The views of a scene show one set of named points, each view turned or mirrored, shifted and resized as a whole, with a little noise and some points left out.
In the rows, 128 means zero.

Scene 1
View 1
K610: 116  117  124  114  142  135  111  107  112  111  149  92  136  116  147  126  135  176  112  145  127  129  122
K462: 130  128  147  106  171  110  134  116  125  123  121  159  128  133  129  128  115  175  123  132  136  113  137
K529: 110  136  121  121  147  128  120  97  120  87  140  95  130  105  146  145  132  184  135  147  128  121  119
K932: 131  111  152  98  160  117  127  124  122  139  136  174  138  143  134  114  120  159  123  137  132  118  148
K827: 140  113  165  93  179  104  134  130  126  156  117  206  133  155  119  111  109  161  114  123  136  114  151
K866: 142  129  155  97  161  119  127  129  118  128  125  148  136  124  134  116  118  175  107  121  143  111  132
K779: 116  133  128  118  156  121  125  102  122  99  134  116  128  117  142  143  127  181  129  143  131  120  126
K950: 118  119  129  112  149  128  115  108  114  112  145  113  134  121  143  128  132  175  120  144  126  126  128
K133: 114  121  136  113  157  117  125  105  124  112  139  138  133  129  137  134  126  170  135  147  128  120  138
K353: 117  136  131  118  157  121  125  101  122  98  134  113  129  112  142  144  126  183  133  143  130  119  124
K922: 115  129  128  118  169  115  127  101  123  112  127  136  126  124  132  140  119  183  123  144  130  122  130
K888: 94  119  113  123  138  130  114  92  123  87  161  96  136  113  154  146  140  171  148  165  115  126  134
K146: 136  151  145  112  168  114  140  114  123  102  110  129  124  111  136  139  116  189  125  128  143  109  120
K371: 120  139  144  112  143  120  129  111  125  89  142  124  135  109  154  141  128  169  155  144  135  106  135
K558: 129  141  152  107  146  120  131  119  122  94  138  125  136  110  153  133  127  170  143  138  138  105  131
K253: 137  152  143  108  135  135  121  121  114  85  137  73  137  87  153  133  133  187  123  126  147  108  110
K536: 118  152  140  117  130  129  131  107  123  66  149  90  139  92  164  153  137  176  166  148  136  103  126
K675: 110  147  137  122  166  109  139  97  133  83  125  142  128  117  143  158  120  178  162  149  131  107  134
K621: 127  131  134  111  146  129  117  114  115  107  139  103  136  111  143  127  131  182  117  135  133  120  122
View 2
K675: 91  148  136  116  101  114  124  146  151  151  154  127  124  152  107  123  143  134  165  122  146  139  113
K621: 108  149  109  104  131  149  136  147  135  144  131  125  120  134  129  121  133  137  131  137  153  141  128
K888: 85  164  122  65  109  122  142  129  128  145  131  140  123  134  130  121  145  140  160  143  160  153  131
K950: 107  159  110  97  122  138  136  137  136  135  140  130  128  127  129  119  137  138  129  135  151  140  131
K529: 92  152  119  91  121  136  139  145  130  151  127  127  118  147  122  118  148  143  156  138  151  147  124
K371: 98  140  120  107  113  123  124  144  143  148  142  129  117  144  124  132  125  128  155  132  161  146  121
K146: 110  142  119  139  125  143  126  157  150  150  146  114  120  148  112  120  138  138  139  123  136  135  116
K827: 136  163  118  157  110  121  110  135  176  116  193  127  147  108  117  122  107  122  97  108  137  118  123
K133: 106  160  121  106  111  123  127  136  149  134  155  132  131  128  121  121  131  134  136  126  149  139  126
K558: 104  140  118  115  119  133  124  148  144  149  142  126  116  141  126  132  121  128  145  132  159  144  122
K922: 107  161  122  117  117  131  134  141  149  138  156  127  134  134  116  112  146  142  138  124  134  136  121
K536: 86  130  123  91  119  129  127  149  130  163  122  128  103  157  127  135  127  128  174  140  168  156  122
K353: 99  156  122  106  114  129  133  142  144  142  148  129  128  139  118  117  145  140  147  128  143  140  122
K932: 125  161  114  129  113  124  117  132  162  122  173  133  138  113  125  125  110  126  109  121  150  129  127
K253: 106  131  108  107  143  159  135  158  127  160  111  118  105  152  133  127  131  137  145  144  158  152  125
View 3
K462: 139  114  113  121  112  129  134  124  148  103  121  136  141  121  130  118  106  135  138  129  107  133  141
K253: 146  132  116  124  123  129  139  124  116  133  110  119  122  128  127  125  144  130  127  108  106  132  127
K371: 127  120  130  120  121  131  128  126  129  126  122  117  127  119  120  116  124  136  129  117  109  140  128
K922: 135  118  114  118  119  135  132  130  145  118  117  124  141  119  121  126  114  142  133  123  114  135  145
K536: 127  128  133  121  127  131  129  124  117  139  120  108  119  119  116  120  138  136  125  108  110  142  123
K866: 144  118  112  125  111  124  137  122  141  103  119  137  138  127  135  118  114  131  139  125  104  131  133
K146: 134  128  113  129  121  125  138  133  134  117  115  128  136  120  130  127  123  139  143  121  115  133  135
K353: 136  122  119  119  123  136  132  128  134  129  115  118  133  120  119  126  123  141  129  116  114  135  139
K932: 139  105  120  117  108  130  130  117  151  99  128  137  140  122  128  109  100  131  135  130  101  136  137
K621: 147  121  113  118  119  135  136  122  132  123  112  123  130  126  125  124  127  134  125  116  106  133  137
K133: 134  111  122  114  118  136  129  122  143  119  121  125  136  117  119  119  113  139  127  124  109  138  140
K529: 137  123  119  115  125  140  131  126  129  136  114  115  130  120  115  127  130  140  122  113  114  138  139
K888: 136  114  126  104  124  149  124  120  135  142  119  108  127  118  108  123  124  143  111  114  110  141  141
K558: 133  121  126  123  120  129  131  123  129  121  121  123  128  122  125  117  125  134  133  117  106  137  128
K827: 135  105  115  124  105  122  133  123  159  83  129  146  148  120  135  108  88  132  148  139  103  134  139
K950: 146  114  116  112  118  140  132  119  138  125  116  122  132  124  120  122  120  135  121  118  105  134  140
K779: 136  121  118  118  122  136  131  127  136  127  115  120  134  119  120  127  121  140  128  118  113  136  141
K610: 152  116  113  109  117  144  132  116  134  130  111  120  131  127  119  123  126  135  114  114  103  133  140
View 4
K621: 131  116  121  107  112  123  124  117  117  141  140  135  138  125  131  156  126  147  123  115  142  145  148
K675: 136  105  89  115  100  146  120  125  114  146  133  130  120  112  131  154  115  152  120  130  166  116  135
K779: 130  115  111  111  103  135  121  118  118  144  140  131  136  111  131  150  128  147  127  119  147  138  148
K253: 128  127  132  88  107  101  128  121  123  143  165  151  145  132  145  173  128  155  104  119  145  144  150
K353: 127  115  110  108  103  131  121  118  119  145  143  131  137  113  131  152  129  149  125  118  148  136  146
K462: 142  104  111  127  123  140  128  118  104  143  102  124  123  137  124  149  108  136  127  111  138  141  142
K536: 139  124  111  93  94  111  121  127  126  142  172  146  144  114  129  160  118  169  103  143  171  123  140
K146: 131  111  109  111  114  133  130  122  110  149  123  137  117  135  148  169  121  137  116  114  146  136  143
K827: 156  92  115  149  140  149  134  116  97  136  68  111  121  155  108  133  91  124  137  104  125  150  140
K932: 152  102  122  135  128  137  129  115  107  136  98  117  140  142  102  129  100  137  135  114  133  150  144
K922: 128  106  108  118  108  145  122  116  112  146  125  125  130  116  129  147  127  138  135  113  142  139  147
K866: 144  107  126  120  131  127  133  119  106  142  107  129  130  150  126  151  109  134  122  107  128  152  146
K558: 144  114  117  109  111  119  128  122  116  141  139  137  139  130  124  154  110  153  111  127  152  134  143
K529: 123  120  114  101  97  127  118  117  125  145  158  135  144  104  131  154  134  156  126  124  152  136  149
K950: 131  115  126  110  109  130  124  112  120  139  140  130  151  116  120  141  126  146  132  115  137  149  154
K610: 124  122  135  105  106  120  120  111  122  139  151  131  160  113  122  141  134  148  133  112  134  156  157
K133: 138  106  113  121  110  139  122  115  114  139  127  123  143  116  114  137  117  148  134  120  145  139  146
View 5
K529: 95  148  131  139  134  113  132  137  125  164  135  112  137  148  131  103  144  133  134  119  162  133  148
K866: 165  136  139  136  147  120  126  127  145  127  140  131  124  103  124  131  123  142  118  107  133  121  134
K353: 111  144  131  135  142  117  127  137  132  159  137  113  133  136  128  115  136  137  131  116  157  129  142
K779: 114  145  129  134  143  118  123  139  131  159  139  111  129  139  127  115  129  137  132  117  152  128  139
K146: 131  128  135  130  163  125  127  125  141  152  137  121  139  114  111  130  142  131  123  122  147  130  132
K675: 104  117  119  116  149  135  114  145  125  174  136  98  134  140  119  134  136  139  128  124  134  122  130
K922: 128  143  127  128  157  120  121  141  138  153  145  111  130  132  123  128  118  141  135  110  152  124  134
K371: 112  126  128  130  123  125  125  137  120  164  124  113  130  133  130  117  147  138  117  117  131  122  138
K462: 151  129  129  125  156  129  117  136  142  139  147  119  122  115  121  141  113  145  123  109  130  118  127
K253: 113  140  147  152  126  106  148  114  130  152  122  131  144  125  125  92  174  123  118  126  162  144  153
K610: 123  166  135  154  121  102  135  134  129  145  139  122  126  142  144  95  128  140  135  107  165  127  152
K888: 88  155  122  140  113  109  125  150  113  172  132  102  125  164  149  97  130  142  137  110  157  122  148
K133: 129  141  124  130  132  122  119  146  127  153  139  110  120  136  134  123  113  148  128  106  139  118  136
K950: 115  159  130  148  128  105  129  139  128  151  139  116  127  142  138  103  126  140  134  110  161  129  147
K536: 86  124  134  133  114  116  135  128  111  178  114  112  140  144  131  98  170  131  117  128  141  133  147
View 6
K621: 115  127  125  126  132  150  121  112  141  125  121  155  145  137  133  116  141  143  145  144  131  103  122
K827: 114  169  126  81  112  105  114  109  126  135  113  127  140  93  133  128  139  123  80  170  114  159  138
K558: 115  112  139  114  140  139  125  117  127  128  111  165  157  132  133  128  143  148  151  142  134  105  130
K610: 114  126  117  127  141  159  113  108  156  122  128  143  140  141  138  109  133  140  152  142  122  96  124
K529: 124  101  116  131  143  145  121  111  151  125  133  170  149  139  137  122  146  136  146  135  132  95  124
K675: 132  90  121  112  138  117  124  114  139  133  134  178  156  115  137  141  154  125  115  133  131  113  130
K371: 121  100  131  111  148  129  121  116  135  130  118  165  159  124  134  136  143  138  143  138  129  107  135
K253: 115  118  140  134  130  156  130  118  129  125  112  172  154  152  129  121  148  156  170  137  144  94  116
K779: 123  110  116  122  136  138  118  110  146  128  134  162  146  128  138  123  145  132  130  140  128  110  125
K353: 123  112  118  125  135  139  122  112  146  128  132  164  150  131  139  122  147  134  132  140  129  104  123
K932: 114  148  125  90  130  120  111  110  136  131  113  129  143  107  134  125  132  129  108  160  117  136  141
K888: 124  87  108  123  165  145  109  108  167  122  139  154  147  132  141  122  136  128  152  130  119  87  136
K462: 120  140  125  104  120  119  119  112  131  134  121  150  145  111  135  126  145  129  105  151  124  131  128
K922: 125  126  112  117  127  131  120  107  147  131  137  161  142  122  139  119  147  128  112  144  126  117  122
K866: 112  155  133  105  115  132  122  113  124  133  112  144  144  122  132  121  140  137  120  156  128  131  126
K133: 120  119  116  109  139  129  112  110  145  127  128  149  145  118  137  124  138  129  123  145  120  115  133
K950: 117  127  119  119  139  146  114  108  151  127  125  145  142  131  137  117  137  136  139  145  124  105  127

Which points are out of place in each view (at most two, in the order of its rows)? Write none if all are in place.
view 1: none
view 2: K353
view 3: K462
view 4: K621
view 5: K950
view 6: K558
